Each row is a point on a landscape with many peaks, with its height.
From any point a climber takes the steepest step (rise divided by distance) to one of its 2 nearest points. It stops when none of these is higher. Distance is the straight distance between rows; heights are no part of it.
vaku: [140 158 122 147 167  70 144 156 132  93 161 106 117 145 178 119 109 125
 126 137 102 151 106]  height 39.3
Talam: [140 128 171  82 120 173  81 148 120 156 138 144 109 107  82 141 114 162
  97 152 115 120 176]  height 35.9
Dof: [152 122 137 101 149 149 101 144 111 108 165 135  78  80 131 137  88 128
 142 143 165 151 178]  height 44.2
Zake: [104  90 135 157  97 133 138 107 149 115 104 140 129 139 160 129 100 126
 174  82 149 158 156]  height 24.5
Seras: [126 169 109 185  87 102 168  98 125 136 144 112  75 152 174 142 144 119
 134  81 110 113 104]  height 13.9
totud: [ 99 140 132 173 101  89 139 131 163 113 108 128  86 173 163 122 156 111
 143  52 105 117  80]  height 18.0
dadal: [100 124 144 101 119 113 110 127 120 124  66 152 224 127  95 107 143 129
 152 144  99 164 108]  height 15.8
pumi: [117 155 166 106  84 107 114 119  65 153 114 190  65 146 108 149 166 111
 100 115 114 115 123]  height 19.4
balu: [125 153 167 167 136 107 153 162 165 143 125  88  88 140 144 127  99 166
 105 110  93  84 113]  height 30.7
Mas: [ 98  85 138  92 119 146  87 101 102 166 105 114 182  68 116 135  89 133
 139 194 130 175 208]  height 51.4
Dob: [131 180 152 166 150  73 147 176 161 121 136  84  81 140 160 120  88 145
 110  99  68 115 105]  height 34.1
Saso: [135 116  95 142 165 124 156 139 170 115 130 135 199 162 130 103 163 128
 121 137 122 108  79]  height 54.4
kulet: [137 138 103 149 153  95 140 138 152  96 118 143 118 151 122  98 132  90
 151 108 131 136  91]  height 45.5
lata: [137 119 106  68 181 179 140 132 118 114 163 123 179 106 120 140 163 141
 118 173 159 172 131]  height 37.7
namif: [143 133 129 155 126 149 135 121 148 112 132 136  55 144 124 121 111 125
 136  68 143 100 122]  height 54.2
motam: [109 112  96 145 142  81 143 117 136 111 118 126 210 149 177 125 143 125
 144 154 122 167 104]  height 39.6
gobol: [134 120  91 176 105  91 124 123 133 140 131 156 126 161 124 114 150  86
 115 126 120  76  90]  height 34.6
labu: [ 93  90 147 106 110 183  96 102 112 154  70 123 184  93  99 134  93 137
 164 150 126 152 202]  height 48.0
fufi: [113 133  78 192 110  88 127 102 152 112 148 129  98 124 199 101  95  90
 178  49 101 121 123]  height 26.3
tov: [128 110 102 116 146 229 134 119 119 103 157 119 193 127 105 184 172 178
 100 132 125  85 131]  height 41.8
Dezu: [146 185 135 123 152  86 110 162 112 129 106 151  51 124  58  90 115  89
 115 139 112  98  93]  height 11.2
kepuv: [133  74  90 116 112  98  98  93  92 137 168 159 162 101 163 139 136  84
 137 189 163 140 163]  height 54.3
zov: [131 127  94 187 125  96 167 104 179 117 137  98 152 133 183 104  90 128
 155  85 109 126 136]  height 29.1
kekar: [135 146 109 121 171  75 152 136 132 140 128 130 228 145 132 107 159 129
 100 195  98 133  83]  height 47.8
Fiz: [149 170  95 129 165  43 124 154 110 126 141 137 146 161 123 105 146  66
 110 166 110 131  70]  height 42.0
Sof: [185 134  89 136 146 160 135 122 119 134  85  87 106  69  70  82  75  76
 137 127 170 107 123]  height 35.5
Rof: [151 123 109 133 182 128 156 149 187 111 195  76 137 121 164 122 111 173
 100 123 128 125 149]  height 37.6
vufa: [155 158 126 114  96 186 117 118 116 178  84 111 171 120  31  93 125 127
  95 163 113  59 127]  height 9.3
Reten: [ 85 127 174 115 126 117 126 139 126 126 144 118 147 137 182 180 135 187
 113 130 109 182 128]  height 31.5
seb: [130  89 138 118 138 107  82 151 154 119 156 155 129 129 123 124 120 126
 132 146 148 119 147]  height 48.4
defo: [149 152 119 155 164 107 151 148 169  92  93 119 115 164 110  95 103  89
 163  97 123 133  79]  height 48.7
ruv: [141 114 136  85 134 195 117 141 128 103 171 157  89 154 113 158 193 133
 118  79 155 144 101]  height 37.3
vatom: [146 138  94 109 161 173 155 129 128 110 163 127 151 152 133 132 167 131
 121 133 147 141  94]  height 44.3
vam: [153 129 131  54 127 209  84 119  96 149 139 160  95 119  39 110 162 111
 109 123 152 111 149]  height 38.6
posa: [135 138 158  84 151 142 116 159 159 129  81 129 138 144  58  91 134 143
 139 139 127 152 122]  height 45.8
Marur: [117 158 140  72 145 183 118 126  84 158 121  92 162  89  89 149 126 162
  96 183 115 160 165]  height 32.9
dok: [157 133  77 154 139 148 166 101 138 112 127 105 108 111 140 111 104  77
 167 110 170 126 130]  height 32.0
Tiko: [169 153 131 144 130 159 145 133 117 134 157  96  62 114 117 141 103 141
 118 133 147  86 143]  height 36.5
Vuzur: [147 141  97 158 112 127 134 103 111 114 103 168  69 153  91 106 141  64
 152  96 159  90  86]  height 14.1
taso: [110 128 170 118 150 121 117 185 161 146 149 113 169 120 122 152 150 193
  66 154  79  95 110]  height 22.2
zub: [121 140 140 134 105 148 149 114 103 111 157 127  40 122 158 166 115 143
 142  93 146 144 161]  height 48.1
meru: [101 129 108 146 118  58 158  98 114 120  98 113 209 142 189 131 118 120
 144 162 107 163 106]  height 37.9
veteb: [140 137 130 103 157 136 128 133  90 107 146  94  79  68 141 136  90 123
 148 147 153 167 168]  height 46.3
kun: [129 105 127 146  97 213 162  88 121 127 107 125 154 137 122 155 118 137
 158 113 156 119 154]  height 50.6
dol: [114 102 180 112 118 103  69 167 136 159 158 144 104 106 131 157 138 165
  89 152 104 105 157]  height 35.8
pev: [110 143  93 184 115  96 140 112 164 114 128 134  84 174 146 107 162  83
 143  55 113 105  77]  height 16.6
gafu: [121 163 142 133 122 113 139 137 107  95 180 126   4 111 184 160 108 143
 125  81 117 140 144]  height 44.6
dad: [107 132 158  97 103 119  98 125 123 137  46 175 180 148  77  85 149 112
 153 124 108 158 102]  height 14.2
dez: [136 121  90  51 150 161  99 113  80 160 125  99 171  68  82 116 150 134
 101 181 157 193 148]  height 59.6
lur: [160 168  99 123 162 102 142 150 116 114 178 123  89 159 132 126 163 109
 106 137 126 140  82]  height 41.9
furi: [118 134 121 115 132 104 133 127 113  84 195 116  74 111 202 154 123 152
 135 106 142 190 160]  height 39.1
mut: [115 101 118 123 113 125 127 111 108 135 151 136 178 126 157 155 150 131
 119 155 127 144 137]  height 50.0
vope: [147 173 124 139 152 110 125 145 120 121 118 150  53 138  81 123 127 101
 119 127 122  89 102]  height 12.1
per: [124 105  97 133 129 133 118 121 160  98 164 153 117 174 143 124 205 100
 132  81 146 140  73]  height 39.9
kinuz: [104 144 180 126  65 121 115 134  82 163 103 152 140 131 127 170 144 150
  94 121  92 110 120]  height 22.6
pib: [104 118 162 125 102 116 111 122 118 112 112 169  94 151 139 139 142 114
 153  96 140 159 114]  height 18.3
Rifog: [107 133 156  93  91  64  74 117  83 157  88 206  85 138  94 100 126  92
 121 123 108 127 132]  height 31.1
Mebut: [118 184 154 149 102  79 137 144  95 154 110 143  90 170 127 152 170 114
  95 115  89 110  70]  height 16.4
Gamif: [106 158 195 104 108 124 130 149 102 136 149 125  76 138 155 180 158 183
  88 115 101 145 123]  height 27.2
Goger: [154 152 149 152 168 137 172 156 183 134 151  72 116 138 146 127  94 182
  94 110  98  90 119]  height 28.1
togof: [140 151 135 104 132 149 128 126 123 142  75 125 132 119  63  86 127 103
 150 128 144 149 109]  height 42.4
fid: [145 148 171 129 175 155 154 171 172 147 132  74 147 146 101 128 106 203
  82 137  87  89 115]  height 25.9
takon: [125 140  98 202 110 112 192  89 164 119  99  93 148 147 162 106  93 122
 159  82 126 112 124]  height 30.9
bidad: [126 126 106 137 128 165 165 115 113 143 163  92 180 128 155 164 141 173
  96 168 127 110 150]  height 46.1
mebov: [ 91 109 149 105 123  89  98 146 128 131 118 147 228 123 140 137 144 165
 107 173  90 139 121]  height 18.5
bika: [156  81  81 124 169 140 122 132 143 107 127  90 150  61 118  97  61  90
 163 147 183 137 168]  height 58.7
Vud: [ 99 152 196 110  57 106 118 117  65 154 100 176 109 145 128 169 163 138
  96 100  85 128 114]  height 21.0
gisep: [137 129 116 149 138 153 179 100 118 127 125  79 132 108 157 149  73 137
 145 138 151 144 182]  height 40.9
Nozet: [144 135  93 152 148  87 136 153 151 129 164 124 149 183 139 118 183 107
  85 138 100 100  48]  height 47.0
beno: [109 131 143 160  84 107 140 103 115 135 100 153  91 146 145 139 118 116
 138 100 127 116 130]  height 16.5
ledab: [ 85  69 125 158 119 159 126 117 176 136 150  86 170 111 192 155 110 194
 121 111 105  93 174]  height 19.8
Fogu: [ 78 102 190 145  74 121 126 118 130 139  76 154 159 129 143 150 101 161
 153 113 100 133 150]  height 18.7
Faket: [142 163 119 139 142  73 132 141 125 142  98 146 136 164  92  95 149  87
 125 150 108 115  68]  height 39.0
Moz: [153 175 153  87 165  97  90 164 142 122 106 145  65 116  51  72 114 114
 125 140 122 122 117]  height 10.3
zenud: [169 149 107 155 141 126 159 140 129 128 164  85 103  96 150 132  74 131
 120 156 140  88 160]  height 38.5
Mik: [137  99 100 152 166 126 156 121 196  98 114 125 193 160 132  85 129 116
 145 114 147 116  99]  height 58.4
nubi: [128  89  70 140 119  98 129  93 106 112 163 117 147  91 192 137  92  96
 165 151 170 158 178]  height 58.9
giz: [144  84  74 129 153 135 135 100 128 104 136 108 166  79 154 119  90  85
 161 157 182 157 172]  height 62.1
Laki: [126 126  97 129 176 110 166 136 151 116 108 127 237 148 125 109 159 137
 117 167 111 116  87]  height 51.0
nif: [142 124 101 140 157 103 120 150 163  94 147 149 101 168 126 103 181 104
 135  85 139 125  67]  height 42.3
Nep: [114 129  91 166 138 158 205  83 147 112  86  93 204 148 157 122 126 135
 149 114 141 126 115]  height 34.2
zonev: [127 122 132 164 106 126 142 130 134 131 137 129 130 145 125 139 164 124
 104 118 123  82  95]  height 37.1
tik: [108 100  64 161 110 139 153 112 141 127 180 118 196 135 180 140 169 131
 100 122 131 102 112]  height 44.0
Mutok: [150  85  92 125 173 137 117 118 151 136  89  92 165  66  88  88  62 103
 163 159 169 139 164]  height 55.7
mekan: [120  89 107  77 132 162  87 110  81 163 143 113 171  63 121 150 117 136
 113 202 143 159 206]  height 54.1
maf: [144 136 168 109 159 100  82 175 162 107 128 152  61 130 107 108 116 140
 125  96 124 131 114]  height 8.5
nuv: [101 115 198  75 135 144  81 152 114 133 148 143 118 118 137 164 126 192
 120 140 105 177 169]  height 30.8
Fot: [105 123 187  64 124 128  89 144 109 135 121 148 122 118 136 141 125 162
 134 141 121 204 161]  height 29.4
Lin: [100 102 174 160  92  85 113 133 151 137  88 141 132 135 139 117  82 143
 159 123 109 130 149]  height 16.7
zabar: [129 136  94 188 101 115 155  99 137 113  98 143  95 169 122 100 132  79
 161  78 139  93  85]  height 15.3
Nanuz: [150 119  98 118 180 158 152 138 178  94 177 111 145 157 154 126 171 160
 113 104 138 127  89]  height 42.1
mafiz: [142 171 134 110 159  82 136 142 105 123  92 102 110 103 118 105  99 103
 143 151 112 167 112]  height 52.5
nagum: [163 141 139  86 161 175 121 151 127 100 171 144  48 137  93 140 164 123
 128  97 178 143 118]  height 39.2
kuza: [116 170 163 150  93 108 154 131 100 134 105 143 117 168 136 150 163 126
 112  96 105 138  73]  height 15.0
geb: [130 136  80 185 117 147 200  85 172 129  98  96 179 160 148 110 125 123
 157  92 129  96 103]  height 32.6
Veru: [130 112 112 139 136 150 150 105 154  84 145 105 112 105 182 127  85 138
 185  91 158 177 180]  height 27.5
Saro: [167 159 120 131 154 150 164 153 141 112 178  97  68 132 126 130 121 154
 114 112 136 103 116]  height 38.1
kirar: [140 157 152  95 168 141 146 148 113 111 139  80  92  86 147 142  80 154
 142 148 138 191 163]  height 49.0
tif: [116 166 131 184  94  91 166 112 105 137 107 123  76 143 156 143 111 121
 126 108 109 113 121]  height 15.2
bug: [124 156 149 121 142  64 114 145 108 105  98 136 110 120 127 101  91 118
 161 132 117 168 110]  height 48.2
Fivo: [105 120  90 147 135 151 187  87 121 109 102 109 212 135 173 136 131 136
 157 139 132 153 135]  height 35.7
fozop: [128  73 168  99 148 106  53 178 165 130 158 155 111 110 118 120  99 145
 121 160 123 132 164]  height 45.2
Zek: [146 137  93 156 116 161 153 107 142  94 164 107  77  97 171 120  76 118
 174  77 150 129 165]  height 29.2
Bubi: [102 142 161 146  81  89 143 129  96 152 111 130 171 142 143 156 141 159
 103 144  86 113 109]  height 24.6
Suful: [104  99 189 102 139 150  75 171 126 135 171 126 101 107 150 176 122 188
 101 147 114 140 173]  height 32.8
loro: [138 168 138 122 151 108 138 156 115  88 181 119  47 107 184 144 100 154
 141 103 128 170 142]  height 41.4
vosek: [150 127  97 110 154 194 170 118 125 113 129 106 149 135 113 137 148 134
 146 136 166 144 122]  height 46.2
Notid: [ 75 123 206 134  81 106 105 136 116 145 105 153  62 140 144 162 141 142
 110  75  99 121 128]  height 23.1
Bur: [ 86 128 170 167  79  75 132 134 119 147  77 146 166 156 142 136 137 140
 128 120  78 116  85]  height 27.3
bigi: [117  95 156 135 106  71  74 144 122 163 148 161 105 126 144 143 131 131
  94 162 109  93 138]  height 38.8
Zel: [ 99 107 163 104 137 103 106 167 139 130 140 125 205 120 140 149 142 191
  89 173  86 118 134]  height 20.0
buleg: [ 97 144 202 124  85 122 124 150  98 151 128 132  52 137 144 178 148 163
  94  88 104 116 117]  height 25.2
Piv: [101 144 170 105 115 115 112 129 127 167  56 109 178 102 102  95  95 161
 134 182  99 141 149]  height 35.1
lipa: [145 168 149 113 171 109 160 162 137 125 134  91 111 110 141 132  88 159
 117 157 122 158 135]  height 52.7
madis: [115 148 160 109 116 165 153 102  76 123 119 117  94 122 157 169 123 141
 159 114 157 194 158]  height 55.2
Molu: [134 135 177 109 136 143 103 176 146 118 134 159  48 149 102 130 155 145
 111  91 130 124 106]  height 7.3
Faver: [107 148  75 197 100  82 127 111 138 106 139 141  61 134 180 116 101  97
 168  59 107  96 120]  height 24.9
nuzu: [157 145  95 143 172 108 159 143 162 111 181  88 129 131 167 119 116 141
 104 132 121 137 124]  height 37.2
bem: [121 121 138 131 115  56  85 135 105 128 152 155  88 116 157 145 117 112
 113 156 116 118 139]  height 41.6
zuz: [121 136 171 153  96 100 129 137 122 164  89 126 138 139 126 125  88 133
 133 144 107 106 137]  height 14.9
Nugu: [131  87 103  77 166 167 113 121 135 106 159 138 161 111 126 121 156 121
 152 149 177 173 148]  height 36.4
delad: [114 128 139 150 114 132 151 103 133  99 115 118 107 128 167 132  87 126
 184  86 142 171 153]  height 26.0
Divep: [101 140 112 193  92  79 121 116 131 116 137 139  48 105 179 128  85 113
 135  75 111  92 136]  height 23.0
pozop: [156 111 124 101 136 190 112 123 104 124 166 138  88 107 113 150 127 119
 137 135 174 125 170]  height 42.2
lizu: [129 144 159 126 146 153 136 170 160 151 121  98 158 140  96 136 143 195
  75 139  83  75  92]  height 24.2
gur: [151 148 153 147 164 120 144 148 169 123  79 112 132 153  91  93  96 117
 149 122 119 116 104]  height 53.5
ruli: [140 143 120 160 123 118 157 133 142 142 173  73 109  96 183 153  81 158
 106 159 121 112 184]  height 41.1
Vuseb: [130  96  78 150 127 147 122 112 175 104 189 135 100 151 156 117 186 101
 141  61 150 114  90]  height 38.0
goko: [123 136 134  58 130 159  99 119  84 149 102 111 139  86  83 111 135 134
 122 148 138 207 154]  height 64.3
Vul: [101 108 113 176  99  58 109 132 149 137 113 160 136 172 137 111 159  85
 121 112 100  94  69]  height 32.3
Mer: [133 113 110 169  90 181 167 101 143 129 124 113 122 139 138 141 114 135
 138  91 144  88 147]  height 54.0
Bupap: [128 133 150  60 134 173  79 145  97 162 137 112 129  96  86 133 123 164
  92 182 117 148 188]  height 34.5
ros: [150 133 123 152 101 118 132 119 100 160 137 128 106 110 121 142 106 109
 108 163 133  84 153]  height 12.8
viv: [122 161 150 134  94  86 116 129  85 142 124 178  52 157 116 147 168 104
  86 108 105 104  95]  height 18.2
dib: [122 109 131 129 143 172 151 109 121 143 109  88 145  88 131 138  73 144
 154 151 151 147 187]  height 43.0
vila: [168 145 105 114 145 146 126 144 125 125 166 157 112 162  83 117 203 104
  86 125 136  91  55]  height 42.5
Fad: [132 145 140 162 108 114 133 130 127 148 100 124 114 120 108 119  87 125
 122 150 123  89 148]  height 13.8
rezi: [145 115  90  91 173 241 116 109 110  96 145 129 199 117  77 163 162 155
 120 142 138 105 134]  height 40.5
vog: [118 132 146 183  92 108 112 143 136 138 136 116  46 112 157 141  84 129
 109 108 114  74 150]  height 25.7
bita: [144 140 112  96 111 155  96 127 109 164 108 125 186 111  51  88 153 114
  98 191 116  77 129]  height 8.7
vab: [124  64 102  83 167 180 107 128 148  90 169 146 171 122 151 140 150 141
 160 124 177 178 164]  height 35.3
vomak: [151 122 123 170 104 164 147 107 145 127 127 123  83 144 116 121 115 121
 141  89 151  79 129]  height 58.3
vefi: [119 124 159 108 149  77 104 152 149 148  94 123 179 115 112 105  87 158
 132 188 101 153 144]  height 38.4
Vuva: [165 168 132 121 187  97 147 174 132 112 116 105 109 112 116 107  92 117
 130 150 122 139 109]  height 57.2
babaz: [130 121  65 193 118  99 148 109 167 108 162 120 124 116 188 107  75  97
 169  71 117 116 143]  height 27.6
Tidap: [122  79  60 161 100 118 129 100 164 117 187 144 174 146 169 117 173 106
 128 114 134  98 109]  height 41.5
kapet: [109  81  85 141 157 116 148 106 171 100 102 153 239 154 134  90 137 103
 160 124 138 138  94]  height 53.9
tirer: [162 132 101 142 140 150 158 106 128 120 100  96 100 104 105 104  86  82
 161 129 162 113 132]  height 33.4
desiv: [150 118  94 113 142 165 126 108 119 157  64 105 144 101  52  78 131  93
 143 130 165 138 113]  height 39.8
tulut: [107 142 182  55 139 131  87 137 103 146  99 113 118  84 122 139  95 155
 146 163 122 209 180]  height 27.9
rivo: [101 109 109 142  97 134 176  81  99 130  83 112 188 124 163 150 107 120
 170 130 145 157 147]  height 37.4
kat: [127 110  88  63 146 160 104 108  78 163 139 102 191  70 108 133 148 138
  96 206 143 172 170]  height 57.0
rav: [137 121  87  86 121 150  96 112 113 154  95 128 217  98  56  81 171 105
  93 175 121  95 127]  height 8.2
reda: [157 155 113 146 131 134 123 121 115 121 114 149  47 130  77 100 117  81
 133 111 154  74 100]  height 13.0
suf: [142 107  87  72 134 159  81 124 126 136 110 147 184 103  45  78 167  96
 118 165 148 145 122]  height 7.6
pofoz: [131  87 126 128 159 123 121 133 183 118 103 131 180 135 115 103 104 124
 147 136 141 122 135]  height 53.8
gogi: [151 129  82 161 108 146 164 105 113 103 140 111  99 105 168 129  88  91
 167 109 170 132 161]  height 30.6
kofip: [138  80 125 118 153 124 105 126 168 121 138 143 156 116 127 115 113 117
 150 147 152 132 160]  height 50.9
vopuf: [148 158 170 102 179  98  92 179 162 120 124 139  70 123  85 104  90 130
 131 138 115 136 132]  height 9.4
Devad: [135 135  94 159 136 109 153 143 163 127 126 124 180 172 130 113 180 124
  98 111 101  85  49]  height 50.4
kido: [167 146  94 137 156 110 135 155 145 122 161 146 133 178  93 112 192  96
  86 137 127  94  42]  height 44.4
nefes: [144 132 147  89 128 138  85 132 102 140 132 179  64 112  86 130 132 110
 118 134 149 124 155]  height 36.2
fulak: [104  70 135 161 115 148 125 117 171 135 122 110 167 120 160 142  78 164
 146 121 128 104 189]  height 21.8
Dar: [117 159 167 122 101 140 152 111  93 106 117 126  43 118 166 164 108 135
 153  90 153 178 157]  height 51.5
rimi: [142 126 137 135 114 158 117 143 128 140 146 147 113 160  87 130 184 114
  93 105 130  59  79]  height 40.0
Laz: [ 80 122 159 119 112 101 143 111 106 127 112 121 182 126 189 162 114 174
 146 148 105 184 142]  height 34.0
Nusab: [147 143 139 112 111 140 138 124  84 169 136 134 113 117 108 145 132 118
 105 166 138 103 152]  height 12.2
duk: [123 144 154  86 132 163 125 117  89 144 103 117 114 103 110 147 128 128
 151 136 145 186 145]  height 59.4
fofe: [ 92 119 132 108 133  95 106 120 116 128  99 160 235 127 120 120 153 145
 133 164  99 146 105]  height 17.1
bafo: [114 112 103  63 111 156  70 112 109 143  71 143 188 106  46  70 165  98
 121 140 142 163 129]  height 7.1
mapib: [144 149 126 118 142 142 157 128 117  89 146 144  84 162 129 136 161 108
 143  91 154 163  97]  height 43.7
bavo: [171 118  76 133 156 137 124 114 141 148  62  96 137  75  49  68 100  77
 150 127 174 131 109]  height 37.8
kep: [135 143 190  94 118 168 117 151 115 125 142 162  56 148 110 160 161 153
 115  85 127 138 130]  height 6.4
Fuf: [112  59 126 153 100  79  58 133 159 123 157 177 119 132 150 116 139  93
 124 114 141  77 138]  height 25.8
dapa: [110 126 122 142 106 104 137 107 119 120 172 123 107 128 202 160 126 136
 134 122 127 157 145]  height 36.9
muzut: [109 148 162  97 113 168 125 136 116 163  57 102 174 105  72 118  93 168
 121 158 103 142 164]  height 32.5
Guzif: [ 99 104  97 150 124  96 150 108 146 105  86 150 235 164 144 112 149 125
 153 117 118 134  87]  height 50.2
Tepa: [139 175 134 147 171  72 137 184 163  94 162  98  88 133 165 111  94 146
 125 105  90 153 105]  height 37.0
mos: [107  73 133 142 104 142 136 109 143 127 127 127 161 124 161 148  88 137
 159 125 148 129 182]  height 22.9
dat: [126 149 174  94  98 202 130 130  83 139 128 148 104 147 101 173 172 150
 111  82 122 126 125]  height 5.6
tal: [118 119 168  96 145  87  78 161 139 144 130 136 126  90 114 116  96 141
 135 170 115 156 162]  height 41.7
difo: [148 132 146  72 124 177  90 130 113 158 123 148  95 118  61 110 143 126
 111 148 144 106 159]  height 37.5
Duge: [135 123 117 120 129 156 149 111 139  81 122 152  77 151 127 122 141 103
 179  65 166 169 111]  height 46.6
Von: [131 159 162 110 130  92 112 152 122 138  99 154 120 145  85 114 144 126
 122 138 104 138  90]  height 36.0
nit: [146 114 123 118 121 204 148 106 118 129 121 128 144 144  98 148 141 125
 152 114 163 125 133]  height 48.3
Zuzi: [156 107  97  64 125 194  97 105  87 142 158 154 112 106  74 123 173  81
 118 146 175 129 155]  height 40.1
Terib: [114 163 169  98 105  88  93 136  92 157  85 173 105 133  70  93 157 104
 108 144 102 123 114]  height 33.3
senol: [122 129 109 156 101 128 177  80 105 130 102  97 152 111 165 142  91 116
 164 140 147 160 167]  height 38.7
desan: [106 106 151 121 114 180 132 102 108 157  73 100 160  98 111 147  77 146
 163 154 140 146 188]  height 45.6
roneb: [138 152 147 145  95 185 158 112 108 152  84 130 145 140  70 135 130 129
 128 126 124  87 113]  height 10.6
vosap: [124  66  77 152 116 136 110 111 177 111 188 138 151 146 161 114 197  98
 119  93 140  74  88]  height 39.4
giviv: [119 169  97 183  87 128 183 102 139 148 146 100 107 158 164 144 180 115
 105  78 110  82  79]  height 12.7
Vem: [141 112  97 132 131 204 157 109 120 134 166 104 169 126 119 158 140 170
  87 142 130  73 141]  height 43.8
Kib: [131  87 105 106 112 123 105 104 103 128 182 152 160 114 162 154 147 109
 117 169 147 139 156]  height 52.4
kul: [134 126 126 123 197 150 162 154 201 101 181  79 146 140 162 128 156 187
  93 112 121 124 112]  height 39.5
modan: [ 80  98 203 128  74 125  97 128 125 151  87 165 114 141 137 161 126 163
 130  83  97 130 142]  height 20.8
guzo: [149 167  84 138 168  62 130 153 115 115 171 128 123 171 152 121 169  89
 100 148 112 134  65]  height 43.9
nik: [ 99 101 118 156  78  92 109 100 116 127 146 144 124 127 202 150 130 120
 143 103 130 152 146]  height 35.2
Mir: [103 113 145 133  94  74  76 122 103 138  97 208  96 149 107 120 144  83
 124 116 125 109 115]  height 29.3
gari: [137 136 112 154 125 136 139 122 148  84 128 137  60 135 139 115 115 104
 166  56 151 136 115]  height 50.1
Siseb: [159 127 136 105 142 185 126 129 122 120 171 141  47 120 110 153 145 127
 121 106 170 117 146]  height 40.8
dule: [132 152 125 135 149  75 154 153 134 137 133 119 176 144 142 121 152 129
 108 178  98 141  88]  height 44.9
Neril: [122  73 117 166  96  99  94 125 164 122 118 162 130 133 141 111 116 102
 148 109 137  94 148]  height 24.1
Piz: [142 150 134 103 102 164 131 118  92 152 116 144 149 124  79 144 152 120
 105 137 124 111 122]  height 11.4
lat: [112 147 175 120 117  92 131 151 118 131 141 123 115 134 169 164 132 177
 108 147 110 162 137]  height 29.6
seruf: [128 137 159 171 116 124 133 147 159 141 139  90  71 118 138 131  95 156
 108 101 111  77 135]  height 28.4
Gam: [114  82 126 137 104  73  61 135 134 124 116 205  98 144 115 109 146  70
 131 120 130  95 119]  height 27.7
varor: [116 139 153 126 127  57 102 135 109 109 128 147  89 125 160 137  97 121
 138 138 115 156 135]  height 44.5
das: [ 98 121 132 167  87  44 123 127 130 148 103 157 168 170 153 124 156 111
 124 126  93 111  79]  height 30.2
kot: [129 138 118 127 155  71 136 137 124 124 141 129 159 142 160 127 134 121
 133 167 116 159 102]  height 42.6
Zifop: [116  72  83 146 115  78 106  87 108 123 150 137 170 109 189 131 100  97
 155 168 157 154 178]  height 56.8
soru: [138 159 152 129  83 196 135 119 106 172  73 113 159 130  37 116 121 144
 112 144 103  53 134]  height 9.8
neri: [134 120  99  62 174 228 123 126 103 120 154 104 178 102  86 157 153 161
 114 175 136 145 156]  height 38.9
gupun: [149 127 154 113 171 133 113 160 186 139  73 127 152 145  58  64 103 136
 136 150 116 112 110]  height 48.9
Zor: [104 130 141 142 124  71 159  93 108 132 101 100 200 125 190 137 100 141
 148 164 112 184 137]  height 36.1
Peve: [125 127 116 157 127 141 174 125 130 150 166  75 157 127 174 161 112 174
  99 166 118 116 159]  height 44.1
kalo: [125 158 142  97 138 186 138 123  97 174 102  81 164  86  72 133 108 166
 111 187 107 132 163]  height 31.6
nuzo: [164 114  97  95 136 180 118 111 108 136 158 136 103 110  87 125 137  91
 129 141 188 118 155]  height 41.2
fif: [141  93 113 111 118 204 125 112 117 106 175 162 113 153 132 157 180 113
 127  86 174 130 139]  height 35.6
firu: [ 96 118 168 143 107 110 112 145 149 113 109 153  98 163 143 131 159 134
 139  73 112 134  91]  height 20.1
repod: [179 185 107 131 153 132 157 147 126 106 183 111  59 132 125 124 135 112
 102 135 139 111  93]  height 39.7
repi: [110  95  98 134 114 154 134 114 137 117 147 143 197 147 142 145 163 140
 117 127 130 113 117]  height 46.9

Where does a climber stop that starts at each point below?
desan -> goko
Molu -> firu
Nugu -> bidad
Fot -> Vuva
Rof -> vomak
takon -> goko
Marur -> pozop
vosap -> giz
Fuf -> guzo
mos -> gur
Piv -> Mik
tirer -> gur
dapa -> goko

Call two points neighbours if one is among the 2 nearest of the other. Go from one point of each pair to the other, from neighbour to neighbour, staying as high as possible. Name the lowest point that can't be avoided.
vomak / vaku -> nuzu
bidad / guzo -> Tiko
giz / gur -> Vuseb
